Points on a hilly landscape, in no order, each with its height.
From any point a ball takes the steepest step (drop divided by distance) to one of its 2 nearest points. It stops when none of these is lower. Distance is the straight distance between rows; heights are no part of it.
K500: [157 145 108  94  91 147 112 151 144 134 127 119 114 128 149 130 136 160
 175 149 135  68 122 138 124 102 128 117 128 130 115 168 116  96 131 130
 165 150 129 140 119 100 114 120 107  99 180 177 156 141  83 148 105 121
 159]  h=2.04
K246: [117 147 104 121 174 192  89 172 103 142 118 121 147  80 145 127 103 111
 171 110  93 121 120 103 178 142 107 195 127  93 160 159 155 163  87 107
 128 137 133 129 117 166 124 113 136 141 131 169  92 139 131 138 101 116
 190]  h=6.00
K456: [ 94 102  68  48 110 133 161 140 144  78 141 118 177 158  96 138 121 159
  69  93 177 141 138 138  75 114 147 121 101 160 162 111 143 123 158 176
 122 139 119 140 127 158 193 152 181 158  64 103  98  82 135 120 136 173
  86]  h=3.87
K373: [ 92 129  61 101 167 177 117 147 113 107 124 140 149  71 110 121 107 117
 139  65 150 137 113  95 136 125 138 112 141 135 167 108 134 157 128 184
 116 161 124  96 121 196 169 170 196 139 108 142  72  87 164 123 121 157
 143]  h=2.42
K896: [ 91 147 139 216 182 129 107 128  83 139 106 150 122  99 142 112 108  64
 132 132  96 187 117 119 180 181 111 177 146  98 113 104 149 183  96  75
  74 111 125 113 133 123 120 129 132 148 114 105 122 158 142 135 123  89
 126]  h=4.55
K717: [ 77 145 178 170 163 122 118 161  85 158  85 147 137 144  94 144 137 100
 118 170  92 192 122 103 135 151 151 159 171  96  80 112 140 212 109 144
  64 132 130 105 154  88 166 127 143 164  83  87 122 139 101 139 109 126
 118]  h=1.06
K779: [148  84 120  62  70 106  92 141 158 151 125 130 150 114 175 156 155 130
 120 137 145  58 147 132  99  84 123  33  96 108 153 144 122  96 155 138
 149 129 112 165 135 115  75 126 108  90 177 152 150  92 147 135  72  91
 156]  h=2.37
K901: [143 117 167 196 163  93 124 118 105 109 120 151  94  66 122 116 162  73
 123  96 113 179 118 126 168 191  94 156 117 109 120  94 128 130  98  96
 113  96 122 132 112 158  91 103  81 117 111 137 139 203 157  69  86  92
 126]  h=3.86
K117: [153 170 109 125 135 191 169 155 110  81 131 110 125 121 122 113 143 171
 142  97  87 139 100 140 184 133 103 219 110 147 164 168 136 100  82 108
 161 128 130 126 121 198 141 109 139 122 147 182 158 191 130 102 116 168
 184]  h=1.39
K751: [122  96 114 137 154 102  89 130 130 172 128 136 146 112 156 140  98 113
 118 134 137 125 137 110 118 132 156  63 129 109 160 102 129 171 136 134
 109 128 133 128 132 120 112 160 127 140 132 100  99  64 163 160 142 104
 140]  h=1.28
K785: [109 114 202 192 173  77 108 130 106 181 100 145 116 108 134 133 130  79
 114 156  94 167 133 102 134 156 136  98 139  89 113 101 125 180 110 126
  70 125 128 104 149  80  98 149  86 143 135 104 145 118 124 133  94  84
 130]  h=4.97
K512: [169 118 182 111  98  87 178 108 159 127 160 125 127 141 119 136 160 142
  71 154 129 134 175 165 107 133 110 160  98 154 115 134 113  86 150  87
 155  81 122 183 119 101 114  78  59 141  94 105 151 143 122 111 137 117
 111]  h=3.85
K175: [145 123 175 120 103  84 126  57 142 155 100 118 130 202 126 137 110  96
 121 161 146 113 126 109  58 109 150  79 133 118  66 140 118 107 184 170
 119  94 143  92 115  83 104 139 137 133 119  86 129  91  89 169 192 137
  61]  h=3.95
K917: [ 90 113 113  73  76 136  99 142 115 140  78 117 152 180  80 156 155 141
 134 159 174 122 115  79  53  79 181  71 151 118  81 144 119 141 170 205
 116 141 114 100 140 116 196 163 155 129 108 149 120 102  69 155  99 163
  98]  h=2.81
K684: [121 113  87  91 116  97 122 112 134 146 115 129 167 169 153 146  84 124
 112 124 184 114 132 124  61 117 174  44 126 121 123  92 132 128 183 175
 121 124 145 109 113 138 141 172 165 133  98  77  82  45 156 200 201 155
  92]  h=3.51
K361: [158  95 122  78  89 117 111 144 167 129 148 126 145  90 145 142 149 143
 113 120 134  67 158 147 115 105 107  92  87 127 164 141 128  99 136 112
 153 125 120 178 121 131  80 112  90  98 152 149 138 118 158 105  68 107
 162]  h=2.54
K562: [ 91 136 189 180 151 109 123 128 103 137 101 145  99 129  86 121 155 106
 142 153 109 180 110 106 122 151 137 137 166 119  75 110 111 151 116 150
  83 133 128  91 153  94 146 128 124 140 122 121 148 161  97 108 107 122
 105]  h=3.27
K264: [ 97  87 156 122 135 102 104 133 133 150 115 139 138 111 109 144 155 119
 120 125 141 140 126 100  94 128 147  68 133 117 127 106 111 151 139 170
  98 135 120 117 144 108 131 147 127 142 117 109 113 108 130 118  99 117
 122]  h=5.55
K841: [155 138 108 115 134 191 170 136 126  57 123 114 109  83 107 109 159 145
 148  66 103 136 104 125 175 127  96 177 108 150 167 155 130  96  98 145
 160 132 125 110 121 208 117 115 143  96 150 193 157 204 140  70  84 167
 177]  h=1.17
K974: [109 113 110 121 164 171  93 157 114 125 113 134 129  51 112 124 142 104
 169  83 115 132 114  85 148 139 113 132 134 113 152 137 132 154 107 152
 120 145 124 112 127 168 121 128 139 122 137 171 102 155 136 104  80 122
 167]  h=5.92
K481: [129 114 101 127 175 169  73 159 115 148 102 134 125  48 141 127 100  91
 186  88 107 114 130  85 167 144 102 132 130  88 162 151 149 166  98 123
 132 142 135 116 118 164  86 128 125 111 166 186 103 136 143 126  88  97
 188]  h=5.96
K666: [162 154 141 107  96 109 132 181 129 162 138 128 110 139 148 147 131 175
 150 186  96 105 138 158 120 140 119 177 133 125 100 176 122 112 105  81
 149 126 142 168 133  75 108 108  67 128 153 150 165 147  83 172 109 118
 172]  h=1.34
K485: [155 136 153 172 134  95 159 101 134 144 155 123 120 149 144 122 108 118
  88 171 105 143 167 160 141 150 117 177 128 138 114 121 134 137 125  54
 126  91 132 161 120  94 111  94  89 146 122  90 145 138 134 139 169 109
 102]  h=1.29
K682: [147 181 135 190 125 144 179  82 119  83 148 123  82 160 145 100 108 140
 137 110 108 132 107 160 203 131 104 176 120 148 131 134 131  92 103  68
 168 122 143 123 131 145 110 114 129 101 181 143 170 180 155 107 196 140
 127]  h=1.26
K651: [135 159 101 152 145 153 144 150 117 138 150 111 160 162 149 127  89 148
  99 171  90 130 148 153 151 139 121 220 123 134 140 136 162 164 104  62
 130 111 127 156 120 127 158 100 131 171 101 100 120 128 123 153 174 134
 127]  h=6.18
K853: [123 154  84 127 162 187 113 164 116 127 137 115 159 114 137 120 101 135
 132 121 104 120 118 121 167 128 125 190 119 123 168 145 152 159  98 111
 129 137 129 134 113 161 153 124 155 159 109 141  91 119 134 132 128 137
 158]  h=6.05
K220: [109  97  86  86 129  78 123 108 130 143 137 146 179 116 162 150 100 128
  94  75 183 129 143 151  80 135 146  19 121 121 162  70 132 114 175 165
 119 129 137 123 138 165 122 173 162 125 103  69  88  35 196 169 162 142
 122]  h=1.92
K497: [ 94 102  90  89 142 129 127 158 125 124 135 131 176 133 110 149 110 143
  87 113 154 151 136 119  95 131 165 118 125 133 158  97 140 171 139 159
 107 137 130 140 128 143 183 149 165 170  61  83  77  79 148 141 147 155
 113]  h=3.07
K11: [105 149 158 126 116 135 138 181 100 145 118 125 127 155  84 145 163 156
 143 179 108 165 113 121 113 136 140 183 165 124  77 151 123 149 109 129
 115 134 134 125 157  88 172 110 120 151 101 125 147 169  71 144 104 147
 136]  h=2.25
K314: [102 147 175 137  99 127 151 137 101 130 108 123  99 188  59 132 169 154
 152 174 129 174 101 114  89 124 144 159 181 137  49 148 106 118 129 154
 120 134 137  94 166  91 184 116 129 131 117 137 174 179  59 138 120 162
 108]  h=2.59
K432: [103 128  72  86 135 193 143 157 122  87 136 115 158 123  93 121 136 150
 119  97 140 140 112 115 128 107 142 157 124 152 168 132 136 140 124 167
 126 154 120 120 125 170 195 146 186 152  91 142  98 116 129 105 109 168
 126]  h=4.11
K591: [121 110 107 141 151  99 140  63 152 105 153 150 121 114 141 105  98 116
  92  60 165 141 134 150 126 142 123  79 115 147 149  72 134 100 154 150
 117 125 135 105 110 162 114 159 156 117  94  81  79  80 182 122 178 133
  94]  h=1.97
K189: [149 116 129 131 127 111 157 113 150 133 159 117 149 158 132 132 112 141
  75 160 125 133 165 146 111 134 136 160 113 150 136 123 136 137 143  90
 133 100 125 161 116 106 132  99 103 158  96  84 121 119 132 133 171 131
  94]  h=0.94
K715: [ 90 123 142 142 149 130  92 141 109 156  94 136 124 127 103 133 135 120
 154 153 126 137 116  87 111 123 158  93 163 111 107 120 117 172 126 170
  99 147 127  97 137 108 156 156 141 143 130 131 115 109  99 136 112 125
 124]  h=5.73
K256: [127  98 128 150 150  95 113  90 146 140 148 139 125 114 144 120 108 110
 107 106 149 136 141 130 123 140 138  84 125 130 143  91 128 137 143 127
 110 122 130 122 117 129 104 148 125 130 112  89  92  90 167 128 153 113
 109]  h=1.64
K70: [145 137  98  98  88 151  99  91 165 105 125 123 116 125 169 116 129 131
 164 107 161  51 121 134 133  79 119  66 121 130 126 145 123  86 158 167
 157 150 119 113 110 132  98 138 154  78 177 155 135 114 107 127 132 126
 128]  h=2.41
K78: [134  86 155  99 103  76  97  85 152 163 117 136 143 135 163 146 137 103
 110 119 157  99 136 128  85 103 136   8 121 113 123 116 110 101 170 163
 119 112 123 120 132 116  84 153 128 112 141  97 120  56 146 145 142 105
 110]  h=1.24
K586: [107 127  40  41  95 169 122 166 138 100 137 111 180 138 124 137 125 149
 115 109 177  92 128 114  97  82 152  92 109 139 159 133 139 129 160 179
 138 160 104 124 126 162 179 167 190 133 117 142 104  80 132 141 102 170
 114]  h=2.67
K292: [157 109 105  71 105 130 134 151 167 112 157 117 171 108 136 139 138 169
  77 118 129  87 166 156 118 112 111 133  75 149 182 144 145 107 131 105
 144 114 115 180 111 149 122 108 102 134 116 137 129 114 152  96  86 132
 145]  h=2.70
K166: [ 93  86 102  51  90 117 140 140 146 105 133 118 173 166  88 152 148 142
  87 115 181 140 141 119  55 109 155  98 112 143 131 122 132 123 171 174
 122 132 114 143 141 120 174 138 154 153  72  99 108 102 117 128 121 157
  85]  h=3.65
K325: [177 128 129 145 120 107 112  84 156 151 149 125 109 132 175 117  88 120
 127 146 130  82 156 149 152 120 122 115 119 124 139 132 131 117 130  88
 141 121 143 156 105  95  77 117  96  96 170 125 131  96 149 134 155  96
 126]  h=0.36
K257: [154 132 110  98 106 132 110 176 139 163 135 114 144 136 151 144 120 162
 143 178 114  83 138 136 118 118 141 136 121 119 137 165 130 134 121 102
 149 135 133 161 122  85 118 115  93 129 146 149 140 119 101 158 111 116
 158]  h=1.77
K559: [181 114 159 120 107 101 115 160 143 152 138 138 113  76 151 139 136 146
 126 142  90 107 158 162 144 151  96 165  98 116 136 146 129 106  96  69
 151 109 141 194 110 133  74  98  41 100 149 149 147 154 141 112  73  92
 190]  h=1.33
K96: [ 96 127  47  69 135 166 109 171 122 124 129 132 174 101 129 143 104 132
 129  97 166 107 122 104 111 105 154  85 130 126 168 115 138 157 144 180
 126 162 121 121 125 176 174 180 192 144 112 130  81  62 156 150 119 163
 139]  h=2.56
K683: [124  91 107 124 145  73 107 107 127 174 128 144 162 128 168 146  85 115
 101 117 162 134 139 128  97 136 164  28 131 112 154  79 128 148 163 151
 111 118 145 118 134 136 115 172 136 131 116  70  89  31 185 188 176 121
 129]  h=1.65
K206: [141 108 150 136 126 116 147  85 157  87 152 131 107 109 116 114 158 118
 107  81 145 130 130 147 136 127 107 116 105 149 139 100 116  84 138 134
 136 119 116 130 118 147 110 114 125 114 106 123 122 146 149  70 125 122
 105]  h=2.60
K807: [133 155 108 131 106 167 163 124 121  96 148 104 117 187 104 114 128 161
 141 141 132 131 106 139 130 107 138 171 139 155 119 144 123 104 128 121
 161 143 132 121 133 126 164 116 149 134 132 135 147 161 103 130 171 166
 112]  h=1.72
K810: [125 133 171 137 116 120 144 164 115 116 128 139  90  99  90 127 198 148
 154 123 109 170  99 135 127 155 113 168 138 137  90 140  97  97 101 129
 130 131 128 132 146 128 136  99  92 124 120 154 160 207  96 101  75 134
 158]  h=4.46
K664: [169 147 173 134 101  94 181 138 141 121 160 134 101 133 122 134 159 164
  90 152 105 147 152 177 132 149 101 198 110 156 100 139 114  83 113  66
 160  88 127 177 126 117 125  75  63 138 109 124 174 184 116 119 137 129
 139]  h=4.07
K202: [118 150  69 125 151 174 133 154 120 120 144 113 158 153 128 118  87 142
 115 137 126 125 124 123 139 117 148 169 127 139 160 126 151 164 121 126
 131 142 133 129 111 150 174 142 172 170  93 115  83  91 136 145 166 157
 119]  h=6.10
K851: [146 150  85 134 136 160 157 128 139 106 157 108 154 170 134 114  92 159
  90 143 116 122 137 148 141 120 130 187 108 160 164 130 148 139 122  98
 144 123 129 146 110 143 158 114 143 161 109 112 114 116 133 130 180 158
 108]  h=6.14
K454: [103 113  78 121 160 134 131 112 138  99 143 143 137 100 122 116 105 126
 113  66 160 141 125 127 124 139 135  97 124 147 164  83 135 131 142 169
 113 146 128 105 117 176 148 164 176 135  98 108  78  89 173 117 146 148
 116]  h=2.23
K316: [151 153 133 192 146 139 131  84 120 101 124 143  64 100 143 101 104 104
 173  92 112 128 114 135 200 146  88 156 129 128 128 124 135 106 104  83
 147 126 143 114 120 145  76 117 114  87 189 162 153 184 147 101 145  98
 142]  h=4.06
K225: [ 95 158 119 196 176 140 100 138  90 164 106 139 123 120 144 112  77  85
 156 153 104 149 122 112 168 156 128 159 157  98 120 121 151 192 101  88
  93 132 128 112 132 111 130 149 150 152 136 115 110 113 129 163 149  93
 131]  h=4.40
K961: [141 179  90 172 136 173 148 109 116 103 142 112 107 169 147  97  75 140
 156 136 118 109 107 142 184 115 117 175 133 146 144 139 143 130 111  89
 161 147 140 119 123 137 132 129 157 121 175 146 135 136 134 139 196 142
 118]  h=2.68
K674: [ 96 131 201 150 120 103 133 122 111 141  93 133 107 175  64 138 155 126
 133 175 122 166 119 100  82 127 152 122 169 121  54 129 110 142 137 177
  93 131 134  83 156  78 162 128 118 144 111 120 157 150  64 127 109 147
  94]  h=2.90
K760: [137 173 116 180 149 175 177 105 103  71 130 118  98 135 128  94 117 135
 152  89 100 147  89 136 209 136 109 189 122 146 156 144 132 104  93  94
 165 134 131 106 129 182 119 123 154 101 175 166 163 193 155  94 167 154
 149]  h=1.13
K996: [145 130 132 137 156 146 145 150 117  88 133 128 141  87 122 125 152 139
  97  89  92 155 121 141 165 163  99 202  93 136 165 125 145 123  85 107
 124 102 118 147 107 194 140  88 108 144  92 149 131 186 142  68  91 128
 150]  h=2.03
K661: [146 141  66 141 153 147 127  84 156  96 151 138 123 114 160  99  70 128
 117  82 149  99 130 142 164 120 121 106 107 150 176 109 150 122 141 133
 137 138 143 111 100 167 106 156 158 110 145 124  88  81 179 126 166 144
 124]  h=2.55
K186: [155 160  71 158 153 166 130 102 140 105 146 122 121 130 158  96  68 134
 130 111 122  99 126 142 183 121 116 158 111 144 174 129 153 138 118 102
 149 138 142 127 103 155 114 134 147 119 161 142 112 109 159 123 166 137
 134]  h=2.62
K805: [116 146 101 100 111 181 116 161 116 122 124 112 124 123 101 124 156 153
 179 134 133 114 102 109 124 102 139 141 152 136 117 158 119 119 123 152
 149 162 121 115 134 132 168 131 145 121 145 170 136 152  83 129  97 145
 149]  h=1.49
K424: [128 149 126 115 143 175 138 177 102 100 133 121 144 102 115 129 163 157
 133 105  85 154 105 134 161 151 109 222 113 131 147 156 138 119  83 115
 130 127 125 140 125 179 157  88 123 144 101 160 131 193 115 103  88 145
 176]  h=1.70
K135: [158  79 210 116 110  62 135 124 149 178 136 125 133 115 133 150 167 111
  88 164 117 125 163 137 104 123 122  81 107 114 126 124 103 112 140 114
 127  96 124 172 140  77  75 111  45 119 126 110 146 107 142 121  82  87
 138]  h=3.16
K820: [140  95 188 133 122  78 138  82 158 146 141 129 121 138 121 132 150 101
  95 134 145 138 150 135 100 130 125  90 121 130 109 108 107 106 157 133
 122  99 122 135 128  93  98 120  97 132 104  87 122 112 134 115 137 110
  90]  h=3.34
K16: [140 124  97  79  85 146 124 112 165 104 144 110 140 156 137 124 136 142
 127 122 165  81 130 133 102  87 134  91 110 145 126 142 123  89 165 151
 154 140 119 127 119 121 127 130 144 113 137 134 126 115 110 128 138 148
 105]  h=2.30
K379: [157 116 108  79  82 125  90 141 154 150 114 126 135 128 180 141 132 141
 160 154 143  44 136 129 110  88 138  61 113 112 133 163 120 101 145 142
 156 142 118 146 115  97  93 129 112  86 189 175 152 101 107 148  99 103
 153]  h=2.22
K136: [127 126 120 124 126 129 133 151 128 147 137 111 153 168 116 141 115 140
 113 177 123 132 143 124 103 125 154 156 135 130 121 132 138 163 134 113
 123 121 133 143 129  91 151 117 125 164  95  98 116 120 107 154 151 140
 109]  h=0.39
K338: [ 79  99  89  72 123 139 109 156 121 125 120 138 163 119 102 153 137 136
 117 101 172 138 122 103  84 113 161  70 136 126 140 104 126 153 150 193
 109 153 118 122 143 148 181 165 174 146  95 110  88  81 142 133 111 153
 115]  h=2.77
K435: [130 123 175 158 131  94 133 105 138 150 133 125 107 148 118 125 133 111
 124 163 119 142 141 130 113 137 133 121 141 125  95 117 116 131 137 117
 112 114 132 121 135  77 113 119 103 144 125 103 139 134 112 132 141 115
  99]  h=3.63
K710: [ 81 111  66  53 145 158 146 158 120  83 134 130 176 109  93 139 126 152
  86  73 159 154 123 124 108 123 143 133 114 147 179 108 142 147 129 188
 106 149 119 132 129 181 205 160 199 159  64 118  84  84 150 106 108 172
 115]  h=4.00
K976: [157  88 137 117 132 118  95 159 141 156 136 130 146  70 149 144 130 129
 119 127 103 106 149 130 140 141 108 129  94 105 170 135 138 141 102  88
 133 118 134 175 119 143  80 110  73 111 138 143 121 129 162 109  69  91
 185]  h=1.71
K831: [ 85  92 115  69  91 113 126 144 126 129  98 125 169 183  77 166 136 134
 102 143 178 147 127  86  42  98 182  84 140 123  99 123 129 154 175 198
 109 130 126 121 140 111 184 152 159 150  74 101 102  92 104 159 126 162
  83]  h=3.28
K740: [158  77 164  76  83  85 119 149 154 176 132 123 155 128 153 162 159 131
  99 170 127  93 153 131  87 101 133  57 100 115 144 143 113 109 149 120
 142 108 124 178 142  81  78 114  64 114 148 130 149  92 141 140  80  89
 151]  h=2.69
K539: [106  88 156  67  77  91 100  93 151 141 106 132 148 136 135 149 180 111
 111 100 173  99 127 122  60  94 121   4 114 112 101 124 110  81 184 194
 121 122 100 110 147 124 106 154 154 112 130 106 130  84 120 124 106 119
 100]  h=1.66
K219: [181 150 151 129 105  99 124 148 141 156 137 134  87 113 164 136 113 156
 155 163  99  97 150 165 143 142 106 160 127 119 111 161 117 100 100  69
 151 124 150 176 119  89  76 106  60  96 180 157 168 145 113 145 108  92
 176]  h=0.89
K913: [106 174 121 172 157 145 103 156  89 175  90 124 122 143 143 127  77 107
 189 184 105 115 119 109 155 134 129 154 172 100 107 144 143 184  99 103
 115 146 128 110 135  99 144 149 151 145 156 149 129 105  93 172 147 100
 132]  h=4.28
K791: [174 118 169 152 123  72 112  57 144 183 133 130 106 152 187 121  84  90
 120 160 128 101 160 139 136 122 132  78 133 107 119 132 122 119 139  98
 125 102 143 141 109  71  61 132  90  96 171 106 136  66 142 150 165  77
 110]  h=0.58
K868: [109 117 181 131 122 103 155 160 119 132 123 133 134 149  78 145 178 143
 103 163 116 188 130 125 101 151 142 171 142 131  85 129 118 148 124 139
 102 119 125 140 155  82 165  96 105 161  70  98 144 172  88 113 100 138
 114]  h=2.75
K935: [141 176 147 186 116 121 173  95 114 113 145 122  84 170 140 113 107 130
 139 153 106 139 124 166 171 143 101 183 142 145  97 131 124 105 108  54
 149 116 140 129 143 108 119 106 120 116 169 123 177 177 132 140 202 125
 107]  h=1.38
K930: [106 128 178 198 167 105 124 133  99 125 111 149 102  89 109 118 166  85
 130 122 106 193 109 113 151 179 117 156 146 111  99 101 116 147  99 119
  84 117 124 114 139 121 122 112 107 137 110 119 138 190 129  90  94 102
 118]  h=3.59
K993: [ 99  98 203 151 157  82 106 140 116 173  95 144 134 122 107 150 153 103
 105 157 108 162 132  91 101 134 155  70 141 100 114 105 118 179 125 170
  75 133 127 103 158  83 124 149  95 149 117 101 136 106 113 128  89 110
 126]  h=5.28
K876: [107 104 142  81  75 126 107  97 155 116 114 122 127 139 109 131 184 126
 139 106 166 101 121 119  75  90 124  47 127 128  89 134 108  76 172 192
 130 140 101 103 137 118 134 141 151 104 134 131 133 126  89 112 100 133
 101]  h=2.01
K24: [ 74 183 157 178 144 153 161 173  50 109 109 133 136 164 123 135 158 115
 134 152  76 202  89 151 180 169 111 245 169 119  76 144 130 147  74  73
 105 118 122 114 168 152 190  94 167 144  94 117 168 214 123 144 148 138
 141]  h=3.01
K720: [129 129 102 141 142 125 107 132 132 159 133 124 139 153 148 127  83 122
 129 161 133 110 138 117 120 124 155 117 138 119 136 119 139 168 134 116
 124 131 133 129 118 105 131 142 137 147 126 105 103  85 132 166 167 123
 113]  h=0.90
K195: [154 107 118 145 156 129 107 127 140 126 144 136 134  74 146 121 111 120
 109  99 112 120 147 131 162 152 104 151  95 122 175 119 147 144 103  86
 123 110 131 152 104 168  93 114  98 122 127 136 111 135 173  93 102 101
 155]  h=1.79
K980: [144 134  82 130 133 151 108  77 160  98 136 137 106  99 163 106  94 118
 155  78 153  70 126 130 159 100 112  79 120 136 157 126 138 111 145 152
 149 148 132 103 105 157  90 149 158  82 174 150 110 100 152 119 141 129
 136]  h=2.49
K148: [144 179 105 185 136 147 169 116 113 117 151 115 129 175 154 113  78 141
 103 162  90 133 139 168 175 141 106 218 120 148 134 135 154 143 101  38
 144 109 133 145 127 130 143 102 134 148 140 111 152 147 140 148 208 136
 110]  h=6.21
K467: [136  96 191 128 114  91 160  63 161  98 145 134 106 140 103 118 174 103
  95  91 156 154 135 152 108 128 103 107 114 145 102  98 102  69 158 149
 135 100 115 132 124 114 115 108 124 124  77  92 121 134 129  76 149 120
  73]  h=2.93
K486: [125 145  73 132 155 210 146 112 122  69 118 118 108  91 113  94 117 116
 170  65 127 130  98  98 173 105 118 139 141 148 169 140 132 126 124 174
 149 162 121  79 121 201 137 149 191 101 160 184 116 147 145 101 122 166
 149]  h=1.12
K77: [170 150 147 155 124 101 106  95 134 168 115 132  85 135 184 121  82 121
 174 159 120  77 144 141 149 126 119 107 138 109 116 150 123 115 117  94
 137 129 146 140 114  73  75 126  95  89 201 156 159 110 110 146 137  76
 138]  h=0.14
K648: [130 153 117 169 152 155 110 118 113 125 116 131  86 101 135 104 103 115
 196 114 117 115 109 115 171 136 107 145 152 126 128 138 129 133 111 111
 139 146 134 106 122 135 107 128 135 107 186 171 137 157 117 124 135 105
 145]  h=4.12
K412: [100 112 142  98  96 129 106 125 132 133 102 119 127 152  89 136 170 137
 148 145 154 124 118 101  75 102 155  80 150 128  85 139 109 114 154 190
 118 144 116 100 143 102 163 143 133 128 128 142 136 129  73 126  96 143
 109]  h=2.38
K508: [134 133 189 138 118  81 133  97 129 165 107 118 120 189 115 141 114 110
 129 193 121 122 141 114  78 120 150 102 146 116  73 137 121 132 155 146
 112 111 138  99 134  60 115 134 105 145 133 106 154 113  81 162 151 132
  86]  h=3.88
K658: [159 104 171  99  91  92 140 123 165 137 149 124 127 118 124 136 165 136
 101 143 134 109 160 154 106 120 113 110  98 136 122 134 107  85 147 109
 149 104 122 175 127  97  94  99  68 118 118 122 140 132 134 107  98 108
 129]  h=3.58
K458: [115 107  83  98 134 108 141 120 143 121 143 126 165 159 133 137  89 135
  85 114 170 133 146 133  82 127 158  94 117 141 150  94 139 139 165 155
 120 128 140 130 114 142 155 156 158 152  76  73  77  64 159 165 185 158
  90]  h=3.33
K251: [117 169 109 156 142 165 108 135 100 141 102 122 100 135 130 112 101 130
 206 152 126 102 103 106 150 115 128 139 172 121 114 147 126 147 111 128
 144 159 129 103 128 121 147 143 157 123 176 172 133 129  90 152 145 120
 134]  h=4.18
K233: [149 133 163 154 130 102 115 127 133 166 124 131  97 112 147 127 120 127
 155 161 101 113 140 139 140 144 119 130 132 111 110 138 118 126 109  91
 124 126 139 145 127  82  88 117  79 114 166 141 155 138 116 134 109  89
 147]  h=0.50
K566: [137 120 150 140 129 137 111 135 133 122 116 136  83  63 115 122 164 121
 187 100 118 116 115 118 142 141 101 121 135 122 115 138 113 106 112 138
 138 140 128 121 128 139  91 116  99  92 170 180 147 184 113  98  73 107
 166]  h=4.77
K400: [100 175 133 176 141 165 164 150  74 102 128 124 115 154 115 109 143 134
 150 133  87 174  89 137 177 150 117 218 154 137 114 142 122 128  86  82
 137 136 127 111 153 156 167 110 161 132 135 141 162 198 129 124 162 145
 136]  h=2.85
K320: [131 115  70  51  87 130 126 120 167 103 150 119 171 149 158 134 118 141
  93  99 181  76 145 145  91  91 131  64  93 142 158 123 138  96 175 160
 143 137 114 135 119 147 120 153 168 121 123 114 112  72 153 137 133 154
 102]  h=2.17
K988: [136 150 179 146 111  96 171 165 114 119 142 141  89 130 107 132 184 159
 121 147 100 176 118 159 130 164 107 198 134 144  80 139 103  91  99  91
 137 108 129 152 149 117 137  88  83 140 110 132 177 209 100 119 113 134
 147]  h=4.25
K888: [147 126 136 171 147 115 134 115 133 125 152 132 118 111 137 114 120 122
 104 126 107 142 142 147 157 151 111 169 113 132 139 109 136 133 111  73
 122 110 128 147 114 132 113 106 100 138 119 116 127 151 150 104 139 108
 121]  h=1.57
K563: [124 134  85 100 121 191 126 135 137  83 134 115 122  99 110 113 147 139
 164  92 137 107 108 114 139  98 120 124 130 148 150 144 123 112 133 166
 149 163 116 106 127 166 144 136 163 108 154 174 128 151 118 106  95 151
 148]  h=1.27
K87: [114 187 105 173 135 184 174 134  84 101 134 105 123 189 116 104 104 145
 156 143 102 147  91 138 179 123 126 210 150 147 132 149 135 133  96  88
 158 148 129 111 145 157 174 130 178 136 148 141 150 162 133 138 198 164
 121]  h=2.76
K466: [132 114 130 112 112  85 113  83 135 161  98 124 147 192 146 141  88 110
 120 152 162 110 131 104  56 110 171  55 134 115  94 114 124 127 184 176
 116 105 142  97 111 111 121 162 152 131 110  87 101  60 117 197 202 146
  77]  h=3.71
K964: [142 151  97 155 157 193 154 112 114  70 118 121  94  94 119  93 120 117
 171  66 108 137  97 110 197 123 103 167 129 142 163 145 138 116 106 135
 160 144 132  90 120 199 106 123 156  90 176 191 141 187 146  88 128 153
 161]  h=0.98
K168: [ 82 111 133 129 164 153  83 155 104 147  95 143 129  69 100 137 153 109
 161 108 125 146 109  72 127 133 141 103 155 108 129 124 117 173 115 180
  98 153 119 104 141 138 151 143 146 134 127 149 100 132 121 112  82 121
 151]  h=5.85
K881: [112 134 174 217 169  86 123 116 104 163 118 146 111 110 144 114 114  69
 113 157  94 178 141 131 157 175 117 148 142 101 103 100 137 174 106  74
  72 102 126 122 136  86  99 135  98 141 124  90 146 143 136 135 119  83
 113]  h=4.73
K887: [152 130 159 199 147 107 133  80 122 103 132 150  70  87 129 101 139  86
 138  89 120 150 122 138 181 162  93 143 119 124 120  98 125 105 110  90
 134 105 130 120 113 146  77 112  95  95 146 142 143 183 161  76 123  91
 123]  h=3.99
K132: [ 87 118 188 137 152 114 134 175  99 138 102 145 158 138  91 156 173 123
  86 156 101 205 128 117 127 158 148 185 147 105  95 119 139 198 106 142
  70 120 121 142 154  89 177  94 128 171  44  75 116 164  99 118  92 130
 124]  h=2.27
K707: [123 145 135 109  99 140 125 162 121 144 122 117 116 153  99 135 158 160
 166 169 129 122 112 120 103 116 143 140 152 133  88 158 113 118 127 138
 139 143 132 121 140  92 155 124 114 130 137 153 152 158  67 147 107 142
 135]  h=1.83
K859: [141 164 153 149 100 128 169 108 123 113 145 114  84 182 115 119 140 153
 150 152 122 134 113 152 134 126 117 165 147 149  83 147 108  84 121  99
 161 125 139 120 144 102 134 102 124 123 158 135 175 178  98 138 178 146
 115]  h=1.53
K81: [134  97  78  67 107  98 110 117 152 136 149 136 179 125 180 148 103 132
  88  95 175  87 151 147  95 105 137  36 100 126 178 105 135 114 174 144
 134 128 123 146 129 158  98 156 155 116 132  97 106  41 192 154 139 137
 124]  h=2.07
K534: [133 134 137 101  94 144 128 159 134 114 130 126  95  92 103 127 185 161
 174 117 124 121 107 135 122 124 113 137 134 140 103 160 104  83 119 146
 152 149 121 130 138 129 128 115  98 103 156 178 162 188  85 115  66 135
 174]  h=4.65
K127: [153 109 151 133 123  80 108  60 150 167 128 131 120 151 172 124  98  97
 117 137 147 104 142 129 107 118 141  52 131 115 117 117 121 114 162 136
 120 107 139 117 113  96  80 145 118 112 141  91 112  62 142 157 180 104
  96]  h=0.88
K986: [144 102 134 125 139 123 149 125 144  82 146 132 130  81 110 124 159 133
  94  76 125 137 135 144 144 144  99 152  87 148 165 105 131 108 111 125
 129 109 112 147 112 179 123 104 110 124  96 144 129 164 155  54  88 125
 129]  h=2.33

Call two points neighbours if one is among the 2 nearest of the other. Go from one point of each pair to the other, from neighbour to neighbour, staying as low as possible. Name the highest point that can't be avoided.
K77 and K751: K195
K717 and K77: K87
K964 and K717: K868

Two balls start at each pair of points below. Name the first point that both come to, or write none.
K988 and K435: none
K566 and K974: K648
K456 and K292: K77

Where does a ball stop that starts at each point below?
K246: K964
K361: K77
K881: K964
K534: K77
K508: K964
K710: K77
